Each row is a point on a landscape with many valleys, with its height.
From any point a ball takes the steepest step (drop divided by distance) to one of its 5 nearest points. It stops when none of these is lower. Distance is the straight distance between rows; heights are no part of it.
q328 height 517: 116; 117; 81; 93; 98; 98; 103; 97; 86; 93; 121; 113; 94; 69; 92; 84; 98; 100; 98; 111; 101; 83; 100; 85; 106; 106; 104; 75; 82; 77; 118; 103; 123; 102; 98; 96; 101; 104; 109; 83; 104; 124; 109; 103; 93; 97
q20 height 490: 105; 113; 110; 94; 102; 86; 104; 93; 114; 110; 101; 74; 111; 113; 98; 103; 102; 84; 58; 76; 99; 107; 77; 93; 106; 120; 82; 88; 137; 91; 97; 100; 103; 86; 146; 98; 105; 90; 88; 99; 89; 89; 107; 87; 104; 109
q244 height 460: 124; 99; 81; 100; 118; 108; 96; 101; 75; 86; 91; 121; 97; 88; 91; 88; 106; 91; 113; 98; 101; 93; 95; 77; 111; 84; 89; 73; 85; 102; 106; 116; 117; 104; 84; 109; 79; 97; 111; 88; 102; 112; 107; 127; 81; 104
q818 height 674: 118; 58; 83; 72; 107; 116; 126; 98; 122; 106; 96; 87; 99; 83; 92; 84; 96; 90; 74; 126; 99; 92; 92; 68; 104; 101; 111; 81; 106; 77; 117; 107; 115; 71; 116; 100; 113; 124; 99; 89; 99; 103; 91; 77; 118; 92
q769 height 233: 104; 109; 99; 89; 112; 112; 106; 106; 92; 100; 77; 136; 91; 78; 96; 106; 75; 85; 118; 96; 96; 93; 98; 93; 90; 83; 91; 115; 98; 84; 108; 123; 69; 111; 84; 115; 80; 89; 122; 80; 124; 132; 120; 104; 80; 89
q786 height 379: 128; 101; 88; 97; 117; 116; 102; 110; 72; 83; 70; 141; 87; 98; 87; 85; 95; 104; 129; 110; 94; 102; 95; 94; 110; 89; 95; 92; 64; 98; 116; 108; 108; 117; 73; 102; 78; 97; 124; 99; 91; 110; 100; 134; 78; 115
q128 height 495: 101; 109; 90; 86; 93; 98; 109; 82; 66; 83; 115; 159; 82; 57; 117; 86; 93; 131; 117; 98; 108; 112; 96; 108; 97; 98; 107; 95; 60; 93; 86; 87; 113; 96; 88; 78; 93; 124; 108; 68; 96; 108; 130; 113; 93; 82
q817 height 573: 102; 83; 109; 101; 109; 96; 113; 101; 116; 114; 104; 63; 96; 126; 102; 104; 96; 96; 86; 104; 98; 112; 109; 110; 124; 113; 98; 90; 128; 98; 106; 103; 95; 108; 101; 100; 94; 89; 102; 114; 114; 88; 101; 105; 107; 111
q580 height 614: 125; 86; 71; 98; 131; 102; 99; 85; 79; 106; 109; 101; 92; 107; 95; 77; 101; 95; 119; 119; 92; 88; 106; 92; 119; 116; 87; 60; 69; 101; 105; 99; 129; 88; 98; 97; 81; 108; 113; 98; 108; 108; 106; 113; 108; 98
q782 height 625: 127; 84; 80; 96; 97; 118; 105; 109; 108; 107; 101; 105; 109; 78; 89; 83; 108; 94; 94; 122; 92; 85; 92; 75; 94; 111; 102; 83; 89; 83; 120; 119; 120; 73; 97; 91; 99; 120; 116; 75; 102; 116; 88; 95; 107; 94
q38 height 334: 110; 99; 87; 96; 103; 111; 95; 102; 101; 79; 87; 139; 92; 56; 100; 110; 94; 103; 105; 110; 81; 88; 103; 69; 80; 92; 110; 102; 84; 95; 109; 100; 92; 103; 72; 96; 96; 113; 132; 64; 93; 125; 101; 94; 100; 90
q443 height 522: 91; 109; 107; 108; 118; 95; 97; 109; 113; 113; 106; 90; 105; 122; 111; 117; 84; 84; 99; 88; 80; 116; 122; 110; 110; 94; 95; 106; 124; 110; 101; 107; 77; 127; 87; 111; 101; 104; 94; 113; 114; 83; 105; 105; 96; 97
q344 height 389: 105; 95; 93; 68; 77; 109; 91; 101; 105; 101; 104; 111; 103; 77; 86; 99; 111; 107; 84; 116; 108; 95; 96; 68; 89; 103; 117; 102; 104; 78; 114; 118; 99; 78; 112; 86; 105; 96; 107; 94; 90; 114; 78; 72; 112; 100
q55 height 424: 103; 120; 119; 98; 85; 88; 101; 102; 99; 99; 106; 96; 95; 107; 90; 78; 132; 126; 92; 107; 115; 79; 66; 93; 106; 104; 105; 89; 98; 99; 103; 106; 116; 61; 121; 84; 108; 102; 94; 124; 80; 91; 73; 95; 102; 98
q178 height 400: 115; 96; 104; 119; 96; 83; 91; 118; 115; 101; 63; 77; 132; 120; 114; 109; 84; 100; 82; 84; 87; 110; 99; 102; 79; 101; 103; 145; 120; 147; 90; 90; 71; 96; 93; 131; 113; 100; 56; 118; 96; 87; 97; 89; 98; 134
q219 height 395: 106; 114; 105; 74; 87; 97; 121; 104; 90; 79; 99; 138; 87; 74; 78; 87; 95; 94; 97; 103; 113; 102; 87; 68; 61; 88; 99; 124; 100; 76; 102; 94; 101; 95; 89; 104; 100; 108; 119; 58; 104; 131; 102; 79; 99; 84
q785 height 298: 107; 132; 139; 123; 87; 96; 79; 106; 96; 76; 84; 119; 115; 127; 114; 95; 122; 97; 113; 79; 106; 123; 67; 111; 78; 112; 100; 112; 110; 122; 84; 55; 121; 83; 92; 114; 92; 78; 71; 109; 72; 90; 103; 111; 103; 134
q9 height 381: 105; 90; 89; 80; 98; 104; 114; 107; 84; 80; 116; 134; 96; 71; 94; 58; 133; 141; 113; 120; 117; 88; 98; 91; 101; 104; 118; 71; 56; 91; 96; 96; 126; 80; 103; 80; 93; 121; 102; 90; 96; 104; 103; 105; 107; 94
q958 height 228: 87; 99; 107; 81; 79; 98; 96; 81; 119; 112; 104; 93; 112; 83; 98; 103; 119; 118; 83; 101; 105; 86; 97; 95; 90; 106; 126; 104; 106; 97; 99; 103; 86; 63; 130; 85; 115; 93; 98; 122; 79; 107; 72; 80; 113; 90
q967 height 176: 127; 106; 74; 101; 126; 123; 106; 103; 110; 106; 102; 115; 98; 68; 119; 94; 47; 74; 105; 107; 88; 64; 115; 102; 97; 99; 88; 101; 85; 78; 109; 105; 91; 114; 104; 118; 99; 119; 111; 91; 120; 126; 106; 108; 102; 89
q765 height 432: 95; 101; 113; 108; 97; 86; 106; 102; 72; 85; 112; 106; 106; 115; 75; 85; 120; 109; 135; 103; 120; 114; 96; 80; 99; 106; 99; 87; 93; 98; 91; 105; 133; 97; 95; 82; 78; 89; 115; 102; 96; 100; 104; 106; 86; 100
q737 height 454: 88; 118; 102; 100; 95; 96; 102; 97; 87; 73; 75; 127; 105; 115; 77; 101; 102; 102; 130; 92; 106; 127; 83; 100; 94; 97; 93; 107; 95; 115; 81; 96; 99; 118; 75; 108; 83; 91; 110; 96; 116; 90; 101; 119; 81; 99
q866 height 219: 103; 86; 110; 100; 95; 93; 99; 96; 128; 113; 94; 84; 111; 119; 108; 117; 96; 97; 84; 92; 100; 110; 110; 113; 102; 103; 112; 110; 124; 108; 99; 103; 83; 96; 121; 98; 120; 94; 83; 116; 85; 81; 76; 89; 103; 113
q699 height 280: 70; 107; 105; 101; 95; 96; 81; 95; 81; 103; 109; 85; 86; 103; 106; 127; 76; 102; 140; 98; 105; 83; 108; 114; 116; 93; 88; 100; 100; 113; 101; 111; 101; 126; 69; 95; 94; 89; 122; 97; 116; 111; 126; 115; 96; 87
q330 height 504: 105; 80; 81; 94; 94; 101; 96; 98; 87; 91; 85; 120; 96; 98; 101; 113; 105; 106; 103; 100; 99; 104; 108; 89; 92; 73; 88; 130; 87; 106; 120; 114; 64; 113; 89; 96; 99; 85; 118; 94; 106; 101; 77; 112; 94; 92
q403 height 363: 100; 128; 115; 119; 90; 98; 95; 112; 116; 87; 70; 111; 118; 97; 97; 87; 110; 112; 92; 92; 100; 107; 69; 64; 75; 91; 119; 139; 123; 106; 91; 78; 84; 78; 100; 122; 105; 80; 72; 105; 81; 104; 89; 62; 98; 98
q637 height 468: 91; 110; 91; 105; 107; 103; 90; 109; 89; 85; 84; 109; 110; 116; 104; 110; 107; 91; 139; 103; 106; 117; 98; 98; 96; 88; 89; 90; 96; 112; 92; 108; 108; 141; 74; 110; 76; 86; 116; 91; 107; 98; 102; 127; 81; 108
q154 height 559: 92; 97; 102; 110; 112; 103; 99; 97; 108; 112; 129; 50; 93; 113; 107; 134; 88; 83; 120; 101; 101; 100; 127; 129; 115; 93; 83; 83; 119; 99; 100; 97; 89; 128; 84; 105; 107; 80; 97; 111; 114; 89; 117; 107; 96; 99
q371 height 458: 95; 101; 104; 107; 102; 96; 90; 97; 89; 101; 128; 67; 95; 119; 122; 111; 96; 88; 119; 93; 94; 101; 126; 117; 99; 106; 83; 87; 104; 105; 96; 105; 120; 127; 90; 99; 85; 91; 111; 114; 103; 90; 106; 113; 99; 108
q331 height 441: 68; 123; 97; 89; 89; 94; 111; 88; 92; 83; 97; 134; 85; 88; 81; 95; 97; 98; 125; 81; 112; 122; 84; 83; 89; 108; 101; 92; 98; 80; 88; 103; 119; 114; 96; 105; 96; 101; 113; 73; 109; 125; 127; 92; 82; 90
q951 height 376: 119; 90; 112; 124; 107; 93; 99; 108; 129; 111; 82; 60; 124; 129; 113; 106; 89; 93; 63; 82; 91; 97; 99; 114; 115; 116; 94; 103; 129; 106; 75; 77; 94; 94; 135; 105; 107; 108; 60; 120; 92; 74; 111; 82; 98; 110
q736 height 435: 106; 99; 92; 94; 93; 101; 112; 108; 116; 103; 82; 108; 115; 97; 91; 106; 117; 106; 76; 86; 102; 103; 84; 83; 91; 91; 103; 112; 125; 86; 115; 124; 93; 111; 97; 103; 95; 89; 95; 107; 96; 93; 92; 114; 94; 103
q506 height 391: 84; 124; 113; 118; 77; 93; 87; 107; 95; 82; 101; 129; 106; 101; 107; 108; 121; 123; 98; 83; 109; 107; 72; 103; 88; 91; 113; 117; 99; 144; 91; 73; 104; 72; 102; 94; 108; 83; 75; 108; 74; 96; 91; 89; 101; 101
q512 height 388: 94; 115; 127; 109; 97; 91; 79; 119; 102; 82; 80; 95; 107; 129; 128; 99; 104; 85; 121; 84; 90; 111; 92; 119; 87; 106; 95; 124; 100; 112; 107; 77; 101; 120; 74; 129; 103; 72; 98; 114; 86; 89; 94; 125; 108; 127
q950 height 610: 84; 78; 76; 93; 122; 111; 107; 80; 101; 120; 117; 66; 81; 113; 88; 113; 87; 100; 97; 120; 104; 90; 128; 118; 125; 109; 104; 104; 114; 75; 107; 116; 89; 105; 110; 113; 102; 117; 99; 104; 109; 98; 109; 110; 103; 80
q254 height 444: 109; 79; 79; 90; 99; 116; 105; 83; 98; 117; 110; 96; 94; 48; 114; 94; 67; 87; 95; 121; 82; 64; 129; 105; 107; 114; 93; 103; 99; 74; 117; 109; 102; 106; 89; 95; 105; 142; 118; 81; 119; 135; 108; 96; 128; 72
q721 height 413: 86; 95; 89; 89; 85; 115; 92; 99; 87; 90; 114; 136; 80; 51; 117; 97; 79; 106; 108; 113; 97; 94; 120; 100; 94; 91; 103; 107; 71; 97; 95; 100; 97; 106; 79; 80; 113; 121; 121; 80; 103; 126; 119; 89; 109; 70
q676 height 465: 95; 108; 106; 115; 108; 98; 109; 106; 113; 98; 101; 86; 106; 119; 109; 125; 94; 80; 94; 66; 95; 109; 107; 119; 88; 100; 90; 117; 111; 109; 83; 105; 64; 116; 84; 113; 91; 91; 83; 108; 110; 88; 120; 89; 92; 95
q258 height 397: 86; 107; 109; 100; 101; 100; 88; 106; 95; 98; 109; 101; 92; 101; 95; 102; 115; 110; 95; 90; 108; 109; 99; 101; 81; 97; 102; 99; 112; 109; 93; 105; 83; 106; 106; 88; 113; 91; 96; 109; 103; 102; 88; 80; 95; 91
q384 height 121: 99; 98; 91; 86; 78; 104; 96; 108; 85; 87; 99; 142; 83; 78; 92; 90; 127; 128; 108; 111; 110; 116; 89; 87; 88; 87; 117; 99; 61; 114; 95; 104; 96; 84; 83; 94; 107; 104; 103; 91; 87; 107; 83; 117; 103; 89
q262 height 668: 75; 105; 92; 92; 82; 91; 102; 73; 86; 104; 135; 88; 94; 70; 108; 85; 102; 104; 105; 113; 108; 90; 131; 113; 106; 105; 120; 92; 87; 101; 93; 100; 112; 114; 109; 81; 107; 105; 118; 97; 95; 115; 113; 85; 106; 78
q111 height 466: 92; 117; 116; 120; 95; 106; 71; 119; 90; 86; 100; 107; 115; 119; 100; 114; 121; 121; 109; 98; 107; 112; 89; 103; 92; 90; 111; 110; 97; 128; 104; 88; 86; 96; 89; 111; 110; 78; 96; 119; 84; 81; 83; 113; 91; 104
q524 height 600: 104; 74; 77; 78; 102; 112; 106; 87; 104; 128; 92; 66; 102; 97; 92; 84; 97; 103; 96; 138; 101; 84; 104; 102; 127; 95; 126; 81; 80; 105; 110; 113; 127; 90; 98; 96; 105; 105; 107; 104; 89; 103; 87; 116; 126; 102
q981 height 562: 95; 104; 125; 116; 92; 94; 99; 94; 121; 117; 116; 70; 114; 122; 108; 111; 97; 91; 102; 83; 105; 92; 100; 111; 108; 114; 84; 68; 112; 113; 81; 87; 126; 84; 116; 106; 92; 85; 104; 123; 85; 83; 112; 110; 108; 100
q773 height 459: 104; 99; 99; 117; 101; 77; 115; 106; 114; 105; 90; 92; 118; 116; 89; 109; 94; 90; 65; 74; 99; 97; 103; 99; 96; 118; 89; 103; 139; 94; 98; 100; 55; 95; 130; 107; 114; 104; 69; 111; 100; 104; 116; 63; 94; 97
q335 height 621: 99; 86; 93; 99; 99; 86; 107; 80; 102; 124; 134; 61; 77; 113; 91; 117; 94; 89; 107; 106; 101; 104; 106; 99; 128; 104; 95; 87; 100; 102; 110; 106; 108; 110; 106; 97; 91; 106; 108; 95; 112; 96; 113; 109; 109; 98
q509 height 358: 119; 100; 76; 93; 112; 118; 91; 115; 93; 88; 76; 151; 86; 68; 104; 87; 87; 98; 128; 117; 95; 89; 103; 95; 97; 88; 104; 97; 58; 102; 115; 93; 103; 106; 84; 96; 100; 104; 109; 75; 107; 123; 99; 111; 98; 99
q923 height 275: 112; 112; 97; 98; 99; 101; 110; 107; 77; 95; 91; 149; 92; 90; 84; 87; 133; 118; 112; 121; 108; 114; 79; 71; 94; 83; 119; 96; 83; 94; 114; 105; 108; 105; 88; 92; 103; 97; 110; 98; 95; 99; 92; 106; 88; 97
q604 height 735: 116; 82; 92; 89; 108; 103; 106; 98; 105; 110; 109; 98; 97; 91; 72; 76; 123; 104; 110; 131; 97; 79; 98; 81; 104; 94; 113; 76; 74; 77; 130; 112; 138; 70; 108; 84; 94; 108; 91; 109; 90; 105; 83; 96; 110; 96
q932 height 382: 100; 88; 71; 82; 100; 95; 102; 106; 73; 88; 101; 123; 83; 75; 112; 70; 119; 119; 130; 129; 87; 102; 92; 114; 114; 95; 119; 93; 37; 117; 88; 94; 115; 88; 98; 87; 99; 117; 104; 93; 87; 116; 113; 121; 94; 91
q503 height 516: 121; 107; 114; 113; 102; 112; 111; 109; 112; 84; 60; 99; 123; 126; 112; 104; 96; 80; 93; 69; 104; 123; 95; 111; 93; 86; 85; 146; 126; 88; 78; 90; 59; 134; 82; 130; 99; 103; 92; 100; 115; 91; 103; 98; 99; 112
q895 height 641: 95; 92; 115; 96; 95; 98; 103; 86; 114; 125; 112; 50; 95; 138; 105; 108; 125; 92; 88; 119; 103; 85; 106; 113; 122; 109; 91; 73; 104; 105; 94; 80; 127; 105; 107; 111; 99; 86; 101; 122; 95; 79; 90; 119; 115; 103
q325 height 571: 97; 99; 91; 83; 96; 100; 112; 80; 75; 95; 134; 105; 93; 70; 101; 79; 117; 111; 109; 112; 105; 93; 104; 95; 101; 111; 107; 82; 80; 89; 98; 105; 130; 101; 109; 89; 91; 125; 122; 87; 103; 119; 117; 86; 97; 90
q743 height 396: 88; 108; 117; 93; 75; 78; 107; 89; 116; 112; 126; 72; 99; 99; 95; 102; 111; 104; 94; 97; 111; 85; 114; 95; 99; 111; 108; 91; 106; 108; 89; 93; 100; 82; 128; 73; 108; 87; 96; 119; 104; 101; 96; 83; 107; 104
q704 height 368: 114; 129; 119; 107; 97; 107; 97; 106; 104; 81; 86; 130; 115; 112; 80; 97; 127; 109; 91; 99; 111; 118; 68; 68; 83; 86; 107; 121; 111; 82; 105; 107; 88; 105; 107; 103; 87; 82; 95; 96; 88; 95; 86; 95; 93; 101
q823 height 539: 107; 99; 108; 110; 97; 99; 78; 103; 90; 94; 104; 86; 118; 134; 100; 122; 108; 90; 113; 106; 103; 106; 100; 96; 120; 103; 90; 78; 105; 111; 111; 117; 114; 127; 85; 98; 87; 95; 112; 108; 102; 83; 94; 121; 93; 124
q45 height 518: 122; 75; 77; 91; 108; 123; 85; 107; 106; 104; 66; 110; 102; 82; 93; 107; 100; 113; 102; 132; 83; 97; 112; 92; 105; 86; 116; 112; 93; 91; 127; 115; 87; 92; 104; 103; 118; 105; 108; 89; 107; 99; 83; 105; 106; 107
q477 height 514: 80; 107; 107; 121; 114; 116; 97; 108; 118; 104; 79; 101; 91; 121; 119; 141; 77; 96; 92; 73; 82; 113; 111; 126; 95; 78; 82; 132; 123; 95; 99; 106; 43; 127; 86; 113; 118; 101; 77; 106; 119; 94; 97; 100; 97; 97
q960 height 555: 84; 100; 127; 124; 101; 96; 87; 118; 90; 98; 117; 73; 86; 119; 128; 139; 86; 79; 117; 74; 98; 110; 117; 129; 97; 85; 84; 97; 109; 113; 101; 90; 91; 133; 78; 114; 102; 86; 95; 109; 107; 88; 115; 119; 109; 106
q793 height 450: 81; 99; 103; 93; 90; 92; 109; 97; 85; 85; 118; 123; 104; 71; 87; 88; 106; 107; 85; 83; 105; 121; 106; 83; 85; 100; 116; 99; 101; 91; 101; 100; 94; 95; 105; 97; 110; 123; 101; 91; 90; 125; 102; 76; 106; 89
q430 height 204: 107; 98; 96; 92; 106; 80; 112; 84; 152; 113; 88; 73; 126; 118; 112; 106; 96; 106; 66; 123; 98; 81; 100; 110; 124; 114; 105; 115; 114; 106; 78; 83; 102; 79; 130; 94; 111; 95; 70; 118; 98; 65; 75; 80; 102; 114
q789 height 392: 69; 120; 125; 116; 86; 83; 89; 107; 84; 87; 101; 121; 92; 123; 113; 101; 113; 120; 132; 83; 101; 131; 83; 126; 84; 105; 92; 106; 88; 138; 65; 61; 116; 90; 85; 110; 102; 86; 90; 100; 84; 73; 104; 121; 98; 105
q144 height 387: 88; 94; 81; 95; 106; 106; 100; 96; 90; 116; 100; 99; 88; 86; 104; 102; 111; 112; 108; 120; 97; 94; 113; 95; 103; 92; 116; 100; 92; 113; 107; 121; 103; 96; 91; 96; 110; 102; 110; 97; 99; 105; 92; 117; 104; 93
q750 height 384: 114; 81; 99; 104; 126; 108; 109; 112; 123; 99; 62; 84; 113; 118; 95; 109; 90; 83; 74; 98; 100; 116; 99; 108; 118; 100; 77; 113; 123; 90; 102; 100; 98; 119; 118; 88; 95; 107; 77; 117; 103; 51; 80; 91; 105; 112
q837 height 700: 79; 93; 103; 95; 100; 97; 111; 63; 81; 117; 135; 85; 84; 83; 95; 90; 89; 102; 113; 121; 113; 92; 121; 110; 115; 106; 102; 77; 72; 104; 101; 94; 128; 114; 99; 95; 96; 105; 117; 104; 103; 103; 117; 111; 112; 89
q300 height 629: 116; 81; 63; 88; 112; 113; 108; 89; 116; 122; 112; 90; 89; 72; 87; 91; 80; 84; 74; 115; 91; 79; 119; 91; 123; 125; 94; 88; 100; 79; 113; 105; 103; 95; 101; 91; 109; 136; 107; 81; 123; 115; 96; 75; 119; 90
q489 height 471: 66; 117; 131; 115; 93; 84; 83; 105; 92; 108; 120; 101; 99; 111; 105; 102; 115; 108; 111; 78; 106; 103; 95; 127; 93; 114; 97; 87; 95; 126; 68; 72; 120; 89; 103; 95; 106; 82; 99; 113; 86; 98; 113; 92; 91; 105
q18 height 500: 93; 81; 92; 93; 105; 104; 111; 90; 115; 118; 106; 83; 79; 87; 102; 114; 96; 89; 73; 93; 103; 109; 105; 106; 100; 98; 95; 108; 113; 72; 116; 126; 71; 104; 111; 93; 111; 105; 94; 98; 117; 114; 96; 88; 100; 91
q814 height 462: 87; 118; 130; 120; 81; 90; 79; 105; 106; 104; 105; 94; 111; 103; 111; 107; 99; 112; 98; 87; 102; 76; 94; 114; 94; 120; 109; 110; 102; 132; 84; 82; 112; 69; 116; 105; 105; 81; 95; 127; 88; 90; 111; 75; 112; 114
q225 height 527: 123; 94; 77; 94; 112; 106; 117; 120; 108; 106; 92; 113; 103; 87; 87; 94; 104; 94; 85; 100; 90; 101; 101; 85; 95; 99; 98; 105; 107; 64; 119; 116; 82; 95; 104; 90; 100; 111; 110; 87; 113; 105; 97; 102; 99; 91
q173 height 288: 91; 105; 114; 122; 95; 96; 79; 114; 107; 92; 88; 93; 104; 107; 108; 111; 88; 99; 86; 61; 97; 106; 80; 95; 81; 99; 101; 119; 120; 125; 82; 79; 70; 78; 93; 108; 121; 88; 84; 97; 99; 111; 102; 71; 93; 96
q388 height 491: 111; 89; 73; 90; 120; 110; 86; 82; 93; 131; 124; 89; 75; 77; 129; 81; 62; 87; 108; 131; 93; 59; 129; 118; 117; 99; 103; 85; 79; 80; 105; 99; 109; 117; 112; 101; 95; 122; 109; 106; 115; 134; 111; 104; 108; 90
q585 height 526: 105; 99; 130; 107; 98; 87; 93; 100; 129; 118; 100; 62; 119; 139; 104; 110; 93; 87; 79; 99; 97; 98; 112; 132; 99; 107; 90; 101; 119; 120; 96; 83; 113; 78; 123; 111; 106; 90; 88; 120; 89; 73; 102; 104; 116; 128
q579 height 418: 102; 131; 115; 105; 89; 101; 98; 94; 94; 93; 74; 98; 114; 125; 84; 96; 107; 92; 104; 87; 110; 117; 90; 87; 80; 86; 103; 105; 113; 96; 84; 103; 103; 116; 86; 113; 90; 88; 104; 106; 111; 94; 97; 99; 88; 111
q145 height 325: 76; 96; 104; 96; 91; 85; 105; 113; 82; 77; 116; 125; 79; 97; 101; 76; 124; 141; 106; 97; 103; 123; 84; 119; 99; 105; 117; 100; 70; 122; 88; 96; 105; 100; 97; 82; 98; 100; 97; 94; 89; 84; 97; 126; 81; 99
q659 height 269: 103; 100; 85; 97; 104; 100; 86; 111; 78; 78; 95; 123; 86; 74; 121; 93; 92; 126; 137; 114; 88; 86; 108; 117; 108; 90; 103; 99; 55; 116; 106; 105; 93; 108; 80; 97; 95; 101; 114; 91; 102; 119; 99; 122; 88; 89
q50 height 71: 93; 77; 104; 103; 114; 105; 89; 115; 130; 110; 81; 72; 125; 125; 98; 107; 76; 85; 68; 110; 105; 102; 115; 130; 125; 117; 98; 121; 124; 112; 102; 73; 88; 105; 114; 95; 108; 119; 49; 114; 101; 64; 82; 101; 116; 110
q703 height 398: 108; 101; 108; 97; 111; 95; 120; 99; 115; 106; 91; 81; 106; 111; 82; 98; 97; 99; 72; 87; 98; 116; 93; 96; 87; 102; 97; 101; 133; 80; 101; 108; 83; 100; 117; 89; 103; 100; 78; 103; 102; 95; 95; 93; 95; 109
q352 height 390: 100; 116; 119; 121; 88; 77; 95; 100; 110; 97; 94; 81; 119; 102; 103; 120; 110; 113; 75; 78; 95; 90; 103; 101; 96; 110; 115; 110; 123; 128; 94; 76; 93; 65; 121; 105; 103; 79; 70; 123; 90; 106; 96; 75; 106; 118
q653 height 359: 122; 103; 76; 92; 95; 114; 107; 111; 86; 91; 97; 139; 95; 65; 94; 91; 90; 84; 105; 86; 96; 89; 101; 76; 88; 98; 91; 93; 91; 75; 114; 98; 96; 99; 99; 108; 84; 116; 131; 67; 109; 142; 119; 108; 90; 93
q373 height 383: 96; 90; 109; 122; 107; 91; 103; 95; 124; 120; 100; 67; 112; 110; 107; 108; 79; 98; 78; 68; 93; 99; 109; 116; 101; 112; 94; 101; 123; 120; 86; 92; 77; 84; 109; 109; 118; 102; 72; 114; 98; 100; 108; 76; 95; 98
q32 height 620: 99; 96; 130; 115; 96; 107; 92; 106; 103; 91; 103; 74; 102; 139; 122; 115; 98; 79; 104; 84; 113; 113; 81; 114; 116; 93; 72; 86; 113; 90; 111; 102; 116; 131; 79; 106; 91; 92; 99; 100; 96; 59; 108; 116; 108; 120
q573 height 393: 102; 98; 70; 94; 114; 112; 83; 93; 67; 88; 112; 140; 84; 60; 119; 85; 61; 100; 127; 106; 79; 71; 113; 111; 107; 99; 98; 93; 62; 100; 108; 101; 103; 112; 94; 100; 105; 109; 114; 79; 105; 124; 124; 106; 86; 92
q587 height 102: 75; 109; 85; 107; 116; 100; 96; 109; 64; 81; 84; 131; 79; 95; 107; 107; 71; 105; 133; 99; 93; 82; 108; 114; 97; 83; 79; 115; 88; 116; 93; 120; 91; 120; 66; 104; 88; 95; 119; 74; 113; 111; 127; 116; 82; 85
q867 height 515: 91; 97; 102; 96; 82; 89; 107; 84; 113; 111; 118; 68; 93; 118; 89; 106; 104; 94; 99; 97; 103; 108; 105; 116; 103; 115; 98; 80; 99; 109; 84; 97; 112; 96; 123; 105; 109; 83; 113; 117; 101; 88; 106; 93; 110; 107
q93 height 535: 95; 80; 94; 77; 104; 100; 121; 94; 129; 120; 93; 83; 112; 98; 82; 100; 105; 95; 64; 115; 104; 105; 87; 93; 102; 107; 105; 99; 127; 77; 97; 112; 94; 82; 135; 82; 111; 123; 90; 93; 108; 87; 77; 81; 110; 91
q974 height 511: 111; 101; 89; 96; 102; 118; 105; 101; 97; 99; 89; 94; 94; 110; 94; 107; 92; 97; 100; 97; 94; 118; 110; 92; 103; 87; 86; 111; 102; 82; 106; 126; 76; 112; 97; 97; 89; 101; 113; 100; 108; 84; 104; 114; 83; 95
q324 height 654: 98; 94; 87; 89; 92; 113; 113; 87; 87; 107; 129; 101; 101; 85; 80; 79; 113; 98; 89; 123; 98; 83; 99; 77; 93; 114; 108; 75; 97; 79; 106; 102; 129; 77; 114; 91; 91; 118; 114; 95; 92; 113; 102; 86; 122; 96
q395 height 399: 116; 98; 116; 105; 91; 93; 94; 104; 121; 104; 77; 90; 120; 121; 97; 93; 108; 106; 64; 99; 93; 96; 90; 98; 104; 101; 118; 125; 125; 101; 105; 96; 94; 74; 132; 92; 103; 95; 70; 116; 94; 90; 77; 76; 96; 116
q486 height 464: 88; 119; 112; 113; 102; 97; 106; 92; 102; 90; 105; 96; 111; 118; 92; 119; 108; 83; 126; 75; 101; 114; 89; 100; 102; 85; 87; 104; 114; 94; 99; 106; 83; 125; 83; 118; 94; 94; 112; 93; 118; 99; 98; 107; 88; 97
q425 height 361: 72; 123; 114; 113; 94; 107; 109; 99; 100; 83; 95; 128; 93; 102; 113; 105; 105; 84; 96; 62; 109; 125; 85; 95; 79; 84; 106; 133; 116; 103; 86; 87; 73; 115; 93; 103; 110; 88; 101; 97; 114; 109; 106; 83; 80; 92
q37 height 434: 101; 101; 113; 97; 105; 96; 83; 97; 102; 113; 97; 70; 109; 129; 110; 102; 106; 88; 101; 109; 97; 108; 114; 118; 95; 109; 103; 110; 109; 101; 109; 110; 101; 99; 91; 108; 94; 84; 91; 115; 91; 74; 76; 109; 101; 120
q408 height 540: 120; 73; 99; 87; 97; 95; 120; 99; 103; 106; 116; 105; 111; 70; 80; 89; 108; 100; 79; 111; 110; 89; 90; 63; 95; 102; 90; 81; 112; 61; 115; 112; 127; 70; 127; 98; 96; 129; 111; 76; 96; 115; 73; 82; 120; 102
q929 height 494: 85; 105; 119; 110; 85; 90; 82; 111; 81; 92; 114; 92; 91; 132; 111; 93; 121; 122; 117; 110; 102; 108; 94; 121; 89; 101; 104; 93; 68; 135; 94; 85; 114; 106; 82; 98; 93; 82; 94; 116; 78; 77; 89; 126; 95; 115
q402 height 688: 122; 78; 87; 93; 135; 106; 118; 96; 110; 131; 108; 76; 93; 116; 85; 94; 80; 84; 80; 108; 107; 97; 107; 95; 122; 100; 86; 103; 122; 86; 106; 123; 113; 107; 114; 111; 95; 112; 102; 102; 111; 82; 108; 114; 109; 103

Where does a ball stop that starts at each point below?
q324 => q587
q637 => q384
q974 => q384
q486 => q384
q580 => q587
q225 => q384

Call two points neighbours if one is among the 5 nearest of the other. Go from one point of each pair to the other, from neighbour to neighbour, staying as low as possible. Name the highest point that can't be avoided.
q967 / q50 => q373
q785 / q967 => q506
q384 / q587 => q786
q384 / q173 => q704
q967 / q587 => q769
